Each scene shows the same named points in several views. A view is turned or mirrored, shifted and resized as a whole, has a little noise and may leave points out.
(in the rows, 128 means zero)

Scene 1
View 1
Fuz: [102 149 110 107  98 188  94 124 106 132 169 126  79 115 140  99 133 154
 113 134 111 144 129 138]
Zirav: [113 157  99  94  94 172  96 128 111 134 155 127  94 131 147  97 141 145
 104 133 121 135 117 127]
val: [ 83 140 138 136 116 229 106 129  95 139 188 143  88 107 143 103 129 152
 147 129 126 123 160 159]
lev: [ 85 137 168 132 156 219 104 129 117 150 167 147  81 118 146  98 106 140
 146 160 111 123 167 179]
mot: [127 199 129 116 100 185  81 117  97 135 183 144  91 118 176 107 155 162
 119  89 183 134 166  96]
sim: [102 123  67  65  83 153 101 131 129 130 132 112  88 140 117  81 120 134
  80 174  51 156  64 147]
nefu: [139 199  87  86  97 146 101 128 122 152 137 149 134 182 183 101 159 135
  91  99 182  90 114  75]
vot: [128 179 126  94 103 160  67 112 111 118 166 122  55  91 151 103 135 165
  86 131 117 182 139 120]
vinu: [119 148 115  78 107 153  73 119 126 127 147 117  61 106 134  95 120 150
  77 161  79 185 111 137]
vena: [108 151 103  94 101 177 104 128 116 140 149 135  98 140 144  95 131 139
 110 145 112 127 115 138]
sidiz: [125 196 125 119 120 187 101 126 110 148 162 158 118 156 186 110 151 143
 122  89 201  88 159  97]
sido: [107 151  87 102  81 186 105 131 108 137 164 132 102 134 148  97 143 142
 110 117 125 125 117 122]
tafu: [116 152  76  83  91 160 108 132 121 145 135 134 118 168 150  90 135 129
  96 136 117 115  92 117]
dasod: [ 93 151 129 130 106 213  93 121  93 126 189 132  73  90 143 102 133 160
 132 127 119 154 160 148]
Lirof: [ 97 143  85 103  84 185 109 128 108 135 160 128 103 136 139  93 138 138
 111 131 107 129 107 133]
Gek: [104 153 108 109 100 190  95 127  99 132 170 130  87 121 150  99 136 146
 115 121 126 136 134 130]
zimad: [ 93 141  87 104  93 194 116 139 106 144 155 135 114 152 147  94 135 135
 126 132 119 102 114 136]
Gur: [112 153 108  89 107 167  90 123 124 131 151 123  81 126 142  91 128 148
  92 151 100 149 116 135]
View 2
vinu: [109 127 111 128  87 123 152  95 125 111 138 124 189 151 100 102 122 154
 139 170 101 125 109 128]
sim: [126 139 151 134 119 100 157 106 134  91 105 122 191 164  94 105 125 171
 110 186 119 132 118  96]
vena: [104 134 135 119 109 114 156 127 129 114 135 157 158 144 108 129 112 123
 130 166 129 138 136 107]
tafu: [114 128 146 109 125 113 150 137 146  97 117 150 159 161 103 136 118 117
 118 162 134 129 135  83]
dasod: [102 147 108 137  91 130 158 119 117 146 170 183 147 118 120 120 106 145
 170 168 129 152 141 135]
Gur: [109 132 129 125 109 119 149 124 138 114 128 150 163 149 108 125 115 136
 132 172 128 136 129 105]
sido: [109 135 126 123 116 122 146 138 144 122 135 171 146 147 115 134 112 130
 142 168 142 141 135  96]
sidiz: [ 84 115 118  86 109 132 146 170 144 141 161 201 107 132 132 175 100  48
 152 136 147 136 158  96]
vot: [103 123  81 126  78 151 139 110 136 132 154 148 162 155 111 119 114 136
 166 161 106 122 111 135]
mot: [ 95 120  82 109  91 154 133 150 145 145 167 182 120 141 123 149 103  88
 173 147 136 134 134 116]
lev: [ 86 148 144 125  85  99 183 106  82 143 177 176 163  91 124 123 103 120
 147 157 119 152 167 148]
Fuz: [107 139 114 131 101 125 152 122 127 129 149 165 156 136 112 121 114 141
 151 168 125 142 133 114]
zimad: [107 141 147 120 125 107 156 141 136 118 130 176 145 136 117 135 111 124
 131 169 144 145 149  91]
Gek: [112 134 114 130 106 131 143 123 137 126 138 158 157 145 111 123 112 142
 151 171 130 140 123 109]
Lirof: [112 137 138 127 118 116 151 130 140 118 130 164 156 147 112 126 115 140
 140 174 136 143 135  97]
nefu: [100 100 120  82 118 133 133 166 163 107 127 160 127 170 115 172 113  58
 129 143 139 116 133  77]
View 3
mot: [112 134 133 107 122 137 153 110 124 129 131 131 120 136 157 217 140 157
 114 134 105 107 115 110]
vot: [122 108 127 142 151 145 128 110  99 143 142 151 121 132 119 191 142 142
  99 102 104 109 128 145]
zimad: [144 132 108 113 116 139 131 128 145 111 151 130 108 105 148 129 142 147
 125 126 128 114 157 109]
sim: [149 109  91 144 134 155 102 138 120 130 159 160  96 106 112  82 158 140
  99  80 123 113 166 152]
tafu: [135 137  98  95  91 147 134 128 136 128 125 153 102 127 148 116 171 158
 103 109 115 103 156 118]
Gek: [132 123 119 129 133 140 133 118 125 124 151 130 112 118 140 169 136 147
 118 123 120 113 137 122]
Lirof: [138 126 106 125 122 143 119 131 133 116 155 139 103 110 138 134 143 144
 116 110 131 114 151 124]
dasod: [136 112 132 145 155 138 130 114 120 117 165 114 124 110 134 190 119 137
 126 126 122 122 138 120]
val: [146 114 125 137 145 132 140 112 136 111 166 102 133  99 141 176 120 131
 137 149 126 123 145 109]
Zirav: [125 133 115 114 120 143 128 123 131 125 141 147 106 122 148 157 148 154
 110 114 121 105 137 122]
sidiz: [122 146 125  75  83 128 175 110 148 116 117 118 130 129 174 189 153 161
 127 163 105 104 131  83]
vinu: [141  99 113 153 153 151 117 114 101 144 154 151 117 118 105 140 151 132
  97  86 103 111 146 160]
sido: [132 132 111 120 119 145 123 127 135 123 148 139 103 116 144 152 143 150
 112 115 128 111 145 117]
nefu: [119 148 106  71  75 138 156 122 135 132 108 155 107 144 165 152 175 168
 102 123 103  92 137 105]
lev: [165  93 126 144 144 131 155  99 127 114 166  94 158  91 126 162 130 113
 137 146 103 125 160 119]
vena: [142 123 109 123 116 141 131 118 129 128 145 136 115 112 134 136 150 140
 115 113 118 111 155 127]
Gur: [139 109 111 136 132 143 127 120 115 132 149 145 116 118 123 142 150 138
 108 101 112 110 148 142]
Fuz: [137 116 117 136 137 145 124 118 125 123 155 134 115 110 129 161 136 141
 114 114 119 117 143 132]
View 4
val: [115 115 157 114 114 131 112 102 143 130 122 128 108 160 118 118 131 136
 142 116 128  72 114 158]
sim: [103 115 148  79 120 143 149 144 147  67 107 122 134  90 137 142 117  89
 122 198 147  89 118 140]
sido: [121 123 132  89 124 139 121 124 144 103 114 104 105 125 153 123 138 119
 123 143 129  90 115 136]
vena: [112 117 139  98 124 144 131 122 140 101 107 113 119 115 136 122 138 124
 129 150 132  94 126 143]
mot: [136 128 118 118 110 135 111 129 127 141  97  94  98 155 155 116 153 163
 105 103 116  94 132 123]
Zirav: [118 121 132  98 117 137 130 132 138 105 105 111 113 120 145 126 136 127
 120 149 133  91 123 135]
dasod: [120 124 149 115 102 129 119 121 137 128 112 122 111 165 125 128 123 128
 124 124 130  65 108 143]
vot: [123 123 134 120  85 127 143 155 125 118  87 114 129 149 140 142 125 139
  93 146 130  79 127 126]
zimad: [113 113 133  80 143 151 115 105 148  94 123 105 101 103 148 105 148 117
 145 148 132 103 120 145]
nefu: [130 118  97  93 138 154 119 132 132 106  93  80  96  93 175  99 177 153
 121 131 113 130 150 120]
vinu: [112 118 146 110  96 133 152 154 130  96  91 129 145 123 129 148 117 119
 106 172 141  82 130 135]
Gek: [122 120 137 104 113 132 123 128 138 116 104 109 108 138 141 124 135 128
 118 133 128  82 118 135]
Lirof: [117 120 137  88 126 142 120 124 147  98 116 112 112 117 144 124 133 110
 128 151 133  88 114 138]
tafu: [114 114 124  84 137 147 130 127 142  88 105 101 114  91 152 116 145 118
 127 161 131 110 129 136]
sidiz: [129 122 110 110 138 147 101 100 132 137 105  90  86 132 154  86 179 168
 136  89 100 118 142 133]
Fuz: [119 119 142 101 109 135 127 128 141 109 110 118 115 139 133 133 127 126
 120 144 132  80 120 138]
Gur: [112 117 142 104 109 136 139 140 136  96 100 117 129 120 132 132 129 121
 115 162 136  88 126 138]
lev: [ 99 110 172 124 116 132 125  99 136 127 116 144 128 154  91 121 134 145
 155 124 128  78 130 171]
View 5
Gek: [130  84 111 150  80 162  91 116 132 104 111 165  99 147 123  99  84 134
 132 115 139 114 132 123]
vot: [123 113  88 144  57 179  59 152 107  60  94 137  97 137 114 111 105 131
 116 110  77 128 136 123]
sim: [204  55  80 153  10 192 111 106 123 115 176 131  92 216 143  27 142  84
 101 114  98 106  84 114]
Gur: [156  76  95 145  53 183  89 125 125  95 125 143 100 168 118  75 113 114
 112 125 107 116 109 126]
vena: [155  63 105 153  64 168 108 119 145 123 124 158  97 164 112  79 104 110
 127 133 137 111 105 138]
mot: [100 108 116 163 109 139  97 144 149 103  66 165  85  91 113 159  72 154
 151 100 139 115 149 157]
Zirav: [148  75 100 158  67 168 107 120 142 118 119 153  92 153 128  94 101 120
 128 112 125 110 117 136]
tafu: [181  51  98 168  52 165 135 119 154 151 134 147  71 163 125  81 116 106
 123 111 132  99  79 164]
val: [100  73 141 120 113 154  72  93 141 103 114 176 134 159 115  91  51 140
 135 159 174 117 161 105]
Lirof: [159  69 108 154  59 160 113 100 139 127 139 163  92 169 136  74 107 117
 127 110 141 102 118 124]
sidiz: [113  63 134 178 139 119 143 132 191 162  58 185  76  89  89 165  51 145
 162 126 184 105 131 199]
lev: [114  56 141 102 121 172  61 106 148  94 106 167 147 178  76  70  54 126
 113 217 165 130 142 111]
Fuz: [136  82 109 140  72 170  85 114 127  96 122 156 109 161 127  86  93 122
 122 124 132 117 135 114]
vinu: [163  90  79 132  39 200  70 138 105  65 125 126 100 175 116  65 129 107
  96 129  76 133 111 109]
View 6
Zirav: [145 121 144 102 145 134  88 153 179 109 107  58 166 146 113  94 157 109
 110 173 135 150 120  97]
mot: [139 127 165 141  76  46  91 148 166 115  70  98 188 149  88  86 175 111
 140 130 145 104  70 110]
sido: [151 113 153 104 140 137  85 165 180 118  94  73 167 137 103  84 165 132
 128 184 132 143 126 117]
nefu: [ 65 108 166 123  98 125  75 198 182  77  58  62 187 146  85  82 219 123
 163  84 161 134 157  75]
sidiz: [111 137 149 116  75  89  62 178 133  81  19 129 203 122  67  60 190 148
 188  79 147 100  89 102]
Gur: [147 126 131 105 158 133  99 135 176 109 127  42 157 146 126 104 139  98
  88 170 129 159 116  83]
Fuz: [188 137 132 110 142  97  96 125 158 129 116  77 164 139 116  96 120 109
 101 189 126 143  75 112]
Lirof: [158 119 146  96 158 157  81 154 172 116 104  66 160 137 115  87 153 129
 118 192 131 150 132 112]
vinu: [156 130 127 117 173 128 113 121 186 117 158  13 154 159 146 126 125  75
  59 190 127 179 110  73]
zimad: [156 125 141  81 155 168  73 163 157 102  78  84 163 129  99  69 160 143
 143 182 133 141 134 116]
vot: [154 131 147 134 124  66 116 120 184 126 138  45 164 171 134 124 140  73
  72 169 133 146  73  90]
tafu: [116 113 143  96 157 177  81 171 176  91  95  42 162 138 110  87 174 124
 125 156 138 159 165  83]
lev: [186 164  77  84 169 129  88 111  97  94  94  94 177 103 121  83  87 119
 103 131 110 155  60  80]
dasod: [207 145 138 108 134  83  99 117 146 133 106  89 166 137 112  87 118 121
 107 200 116 130  56 127]
Gek: [165 127 149 111 132 104  86 141 161 116  98  78 170 144 103  94 153 115
 117 175 125 143  96 113]
sim: [146 114 129  84 208 206  95 153 190 112 153   4 137 145 144 111 150 103
  79 218 122 197 177  89]
val: [209 144 117  93 142 107  82 126 121 119  80 114 174 117  98  75 109 143
 126 186 116 127  55 127]

Which points are out of place in each view (at most two, in the order of its rows)? Write none if all are in place.
view 1 => sidiz
view 2 => Gur, Gek
view 3 => tafu, Zirav
view 4 => zimad
view 5 => none
view 6 => Fuz, lev

Scene 2
View 1
loma: [126 132 135  97  74  81 149 120 139 123 139  88 107 116  96 137 136 120
 171 149 122 154 135 140]
ponug: [105 122 100 101 145 144 109 108 143 169  99 151 109 105 149 134 151 155
 155 120 112 120 120 119]
merav: [ 89 147 101  92 148 168 162 100 172 134  52 114 111 118 101 126 149 134
 135 130 145 130 125 131]
Ninib: [118 150 116 100 115 102 112 115 144 169 107 135 104 133 126 128 141 142
 196 145 131 141 134 133]
veles: [107 147 122  80 100 103 171 108 158 122 104  88 115 125  89 129 144 120
 166 151 137 161 139 147]
Gudo: [119 107 128 104  94 121 146 113 136 120 130 102 108  94 108 148 138 130
 137 127 102 131 121 120]
Zuv: [118 135 122 106 111 122 139 110 148 136  98 113 104 113 108 136 142 134
 156 134 124 134 125 126]
tada: [107 142 109  81 123 111 137 107 151 152 108 120 119 121 124 125 149 141
 180 144 128 151 140 143]
sebo: [101 128 109  94 124 139 153 107 154 133  94 116 114 105 111 135 147 135
 143 130 122 129 126 132]
Dele: [115 122 116  93 101 110 140 115 144 132 128 112 114 104 117 139 144 131
 159 133 111 140 129 131]
kozab: [124 110 124 115  97 115 128 116 133 135 126 116 102 102 117 147 137 139
 149 127 106 121 120 118]
rozop: [112 136 112  78 107  93 133 113 140 153 133 120 121 112 127 130 147 139
 188 143 116 156 141 142]
Mam: [116 147 114 102 120 114 124 112 150 163  94 130 102 126 123 125 144 143
 179 143 133 136 130 130]
gapip: [ 91 129  96  60 131 125 156 106 154 136 116 113 132 104 125 127 153 138
 155 138 117 152 140 148]
bufas: [122 145 115 104 112  98 104 116 139 174 112 138 103 130 132 130 143 148
 199 140 125 137 134 130]
moziz: [103 149 120  82 113 121 175 104 161 120  91  89 117 124  83 130 144 120
 153 147 141 153 136 145]
gegiv: [ 89 120  95  58 130 129 158  99 150 134 124 112 132  95 129 128 155 135
 148 132 107 153 134 150]
zapev: [115 145 116 112 119 121 116 113 149 159  93 133 100 128 120 131 142 145
 171 136 129 130 127 126]
kapa: [111 132 122  82  95 100 164 111 148 121 120  90 116 113  94 136 140 119
 163 146 122 153 139 143]
Gosu: [113 139 112  75 102  83 133 114 142 151 133 115 119 121 125 127 144 137
 197 153 122 160 142 148]
kagot: [109 144 109  98 131 130 127 107 154 158  85 130 108 125 118 127 144 140
 171 139 133 133 131 134]
View 2
loma: [127  91 119 156 142 135 162 144 117 125 117  86 116 125 135 158 123 127
 130 176 144 163 113 119]
Mam: [118 107  94 130 130 104 131 145 118 153 123 102 112 133 166 126 132 133
 160 143 154 133 133 128]
kapa: [112  88 111 153 148 137 156 126 113 145 118 101 122 121 136 156 133 128
 128 174 140 152 127 117]
gapip: [ 99 100 104 154 156 113 145 112 120 172 112 108 141 125 131 128 153 125
 136 156 124 118 138 114]
Gosu: [121  84 104 160 148 100 143 141 131 142 107  84 119 150 141 131 128 122
 141 161 141 142 109 118]
kozab: [133 145 128 146 115 124 157 147 112 136 117 101 135 110 145 139 132 119
 143 149 138 136 124 135]
ponug: [121 152 106 134 118  87 127 141 123 170 115 111 143 121 162 107 151 124
 170 121 136 101 139 134]
sebo: [109 127 110 140 132 125 145 121 111 171 125 115 133 108 150 136 146 131
 143 148 137 126 151 125]
kagot: [110 113  95 126 127 105 129 139 117 167 126 112 118 130 164 128 139 137
 158 141 152 126 146 128]
Zuv: [118 121 111 135 124 125 146 135 110 153 126 109 123 115 154 141 135 131
 147 152 145 137 137 128]
gegiv: [102 111 110 158 155 114 151 110 121 177 111 111 153 122 128 127 154 121
 134 153 121 114 138 117]
Dele: [122 117 119 153 134 122 153 136 116 145 115  99 132 122 139 136 136 121
 138 157 137 137 121 125]
bufas: [126 112  98 142 126  89 127 162 129 143 112  90 113 150 161 120 124 129
 164 141 156 133 115 127]
moziz: [ 99  86 101 137 149 144 154 114 105 163 127 115 117 115 145 158 140 138
 132 170 146 149 152 118]
veles: [106  78 103 145 152 138 153 120 111 153 123 104 114 125 140 157 135 135
 129 175 146 155 138 116]
tada: [110  95  98 144 145 102 135 133 123 162 117 102 122 138 150 129 139 130
 150 149 144 130 131 119]
View 3
Ninib: [168 128 162 145 111 137 114 148 146  87 120 100 183 144  96 122 112  99
 125 117 104 141 131 109]
Zuv: [129 115 135 131 125 135 127 166 150  90  83 131 162 131 128 130  86  77
 108 114 116 163 122  99]
Gudo: [102 121 129 144 150 149 116 168 115  82  71 154 149 119 125 125  81  66
  90 117 133 171 116  76]
gapip: [131  72 136 119 102 138 138 130 105  83  87 143 132 124 142 117 109 115
 119 137 117 153 150 107]
rozop: [136 111 152 140 114 163 126 124 112  78 115 120 169 131 104 110 115 102
 123 125 122 142 139 100]
sebo: [133  96 134 122 117 118 125 173 143  89  78 142 138 125 142 133  83  92
 103 129 109 164 130 108]
veles: [ 99  88 131 102 111 166 150 126 153 103  95 114 159 123 145 134 113  68
 137 104 140 159 124 106]
Mam: [167 122 155 133 110 129 118 159 155  89 109 107 175 140 109 130 101  94
 116 116 101 146 130 113]
ponug: [183 116 157 155 115  95 101 189 124  69  87 147 149 140 107 118  85 122
  89 149  79 154 141 107]
kagot: [169 112 152 125 101 114 124 168 160  88 101 113 160 138 120 132 100 104
 111 122  95 150 133 114]
merav: [158  84 131 100  97  87 130 195 180  97  72 136 133 129 156 147  74  98
 105 128  85 169 127 120]
Dele: [120 115 139 141 131 152 123 145 117  82  90 133 155 125 120 120  97  82
 108 121 129 160 127  86]
kozab: [125 133 140 157 151 142 105 176 120  81  78 143 161 129 111 120  81  70
  87 115 122 168 115  81]
kapa: [ 94  98 133 116 124 171 144 126 133  94  90 125 159 116 136 129 107  66
 126 104 143 163 125  98]
bufas: [172 137 171 156 117 141 111 150 136  80 123 103 193 145  79 114 109  98
 116 115 101 135 132 104]
tada: [137  94 146 126 104 142 135 140 122  84  95 132 149 127 129 120 108 104
 117 130 116 153 137 107]
loma: [ 91 123 141 130 141 190 135 125 128  90 100 119 176 125 116 124 110  54
 125  96 155 159 118  86]
zapev: [167 127 157 141 116 119 115 172 158  88 100 110 174 140 107 130  89  93
 109 114  98 152 123 106]
Gosu: [132 110 156 142 114 174 132 114 112  79 121 109 175 132 103 110 126  94
 130 119 130 140 138 100]
View 4
bufas: [123 135 133 143 127 154 111 128 113 154 128 141 148 118 139 107 129 111
 137 141 144 117 135 128]
merav: [124 120 163 136 106 151  94 170  84 138 155 148  99 139 113 122 158 113
 136 162 114 147 116 113]
Zuv: [121 131 149 143 119 140 112 153 116 141 129 151 126 137 117 123 156 102
 134 141 132 137 119 133]
Mam: [121 123 147 140 123 144 107 149  98 143 133 146 134 121 131 124 142 115
 137 143 128 126 124 125]
Dele: [123 126 139 141 118 138 125 146 129 140 126 155 132 135 118 132 162 106
 130 122 137 130 120 141]
Ninib: [122 133 140 143 128 147 111 134 106 152 126 142 146 119 137 116 130 111
 136 143 139 119 132 125]
rozop: [123 121 132 139 124 137 125 138 115 139 122 148 147 119 137 137 144 115
 133 122 137 115 125 137]
veles: [107 120 156 148 124 116 117 169 102 129 100 159 142 126 119 153 153  94
 129 132 120 134 114 132]
kapa: [115 122 148 146 121 121 125 161 119 129 105 157 142 130 117 149 158  96
 127 124 127 130 115 142]
ponug: [137 126 132 124 112 167 108 135 111 150 170 138 110 132 130 107 153 132
 144 143 138 127 124 125]
kozab: [131 137 140 141 112 149 119 142 141 146 132 150 126 146 111 115 167 100
 131 129 145 135 121 144]
Gudo: [130 131 139 140 110 141 126 150 141 136 127 155 124 150 107 128 176  97
 130 122 140 140 112 146]
loma: [115 133 143 154 126 121 128 151 133 135  93 158 152 130 117 142 153  88
 125 120 137 128 120 147]
sebo: [124 121 148 134 111 142 112 161 107 135 140 151 114 134 117 132 164 110
 133 140 125 139 115 128]
zapev: [122 133 147 144 123 155 100 142  96 152 135 142 132 123 133 106 129 112
 138 159 134 126 132 119]
gegiv: [127 105 135 123 111 133 125 158 109 122 146 154 122 123 128 157 168 128
 137 117 122 127 112 137]
moziz: [109 115 161 146 120 121 113 175  96 126 111 157 130 130 112 152 158  94
 129 139 115 142 113 129]
Gosu: [116 120 134 142 131 130 125 136 113 138 112 151 159 114 139 143 139 112
 135 120 139 111 128 140]
kagot: [122 125 147 139 119 150 104 149  96 145 138 145 127 126 129 116 141 112
 138 151 128 128 124 121]
tada: [121 118 141 137 123 138 115 147  99 139 131 146 139 119 137 133 142 117
 136 136 130 123 124 126]
gapip: [123 107 141 127 113 134 123 158  99 125 140 151 129 121 130 154 161 126
 134 124 119 127 114 134]
View 5
Gudo: [149 124 111 115 104 150 106  83 125 125 109 127 100 136 114 118 147 113
 162 171  58 128 151 164]
rozop: [116 117  99  92 111 103 134  94 126 172 123 149 111 144 124 111 158 133
 162 150 144 147 176 159]
Ninib: [110 102 107 117 126 113 122 114 137 155 122 157  99 136 132 100 139 137
 173 149 154 139 164 162]
Gosu: [115 121  94  87 107 104 133  91 119 172 127 146 111 144 123 114 168 128
 157 150 134 147 174 160]
ponug: [178 111 133 143 131 123  98 125 163 127 123 173 109 108 110 101 107 136
 189 148 118 130 163 133]
bufas: [114 102 110 114 122 104 121 117 154 160 110 154  97 135 130  95 131 134
 175 151 158 135 168 161]
gegiv: [175 143 113 114 107 127 113  92 106 146 151 168 137 129  91 125 156 128
 158 139  82 154 162 133]
Mam: [116 100 115 129 129 123 112 122 128 148 126 163  96 131 127 104 136 132
 170 146 138 140 161 163]
gapip: [157 135 108 117 112 126 114  95 100 147 154 174 129 133  94 126 156 130
 156 141  93 155 161 140]
kozab: [144 114 116 118 113 140 106  89 147 126 100 129  94 131 128 110 136 113
 169 170  80 122 151 164]
merav: [142 105 130 178 145 159  87 133  98 108 154 189 103 122 109 110 127 132
 170 132  89 150 136 155]
kapa: [114 127  96 100 105 137 121  85  85 143 131 140 109 147 116 128 177 117
 146 156  83 145 155 175]
moziz: [107 121 100 130 118 152 111  99  62 134 151 165 107 148 108 127 175 119
 147 144  85 153 142 173]
sebo: [148 120 121 141 123 149 100 110 107 122 139 166 111 128 109 116 141 127
 163 150  82 143 147 154]
veles: [ 99 120  94 112 115 143 122  94  67 147 143 152 106 152 115 127 179 121
 142 147  93 151 149 175]
Zuv: [126 108 113 133 123 146 107 105 116 130 123 149  93 133 121 113 143 122
 165 153  94 137 148 165]
zapev: [122  96 118 139 134 128 106 122 133 135 117 160  92 129 129 100 129 128
 175 149 131 133 155 162]

Which points are out of place in each view (at most two, in the order of its rows)? Write none if all are in place.
view 1 => merav
view 2 => none
view 3 => tada
view 4 => Mam, zapev
view 5 => rozop
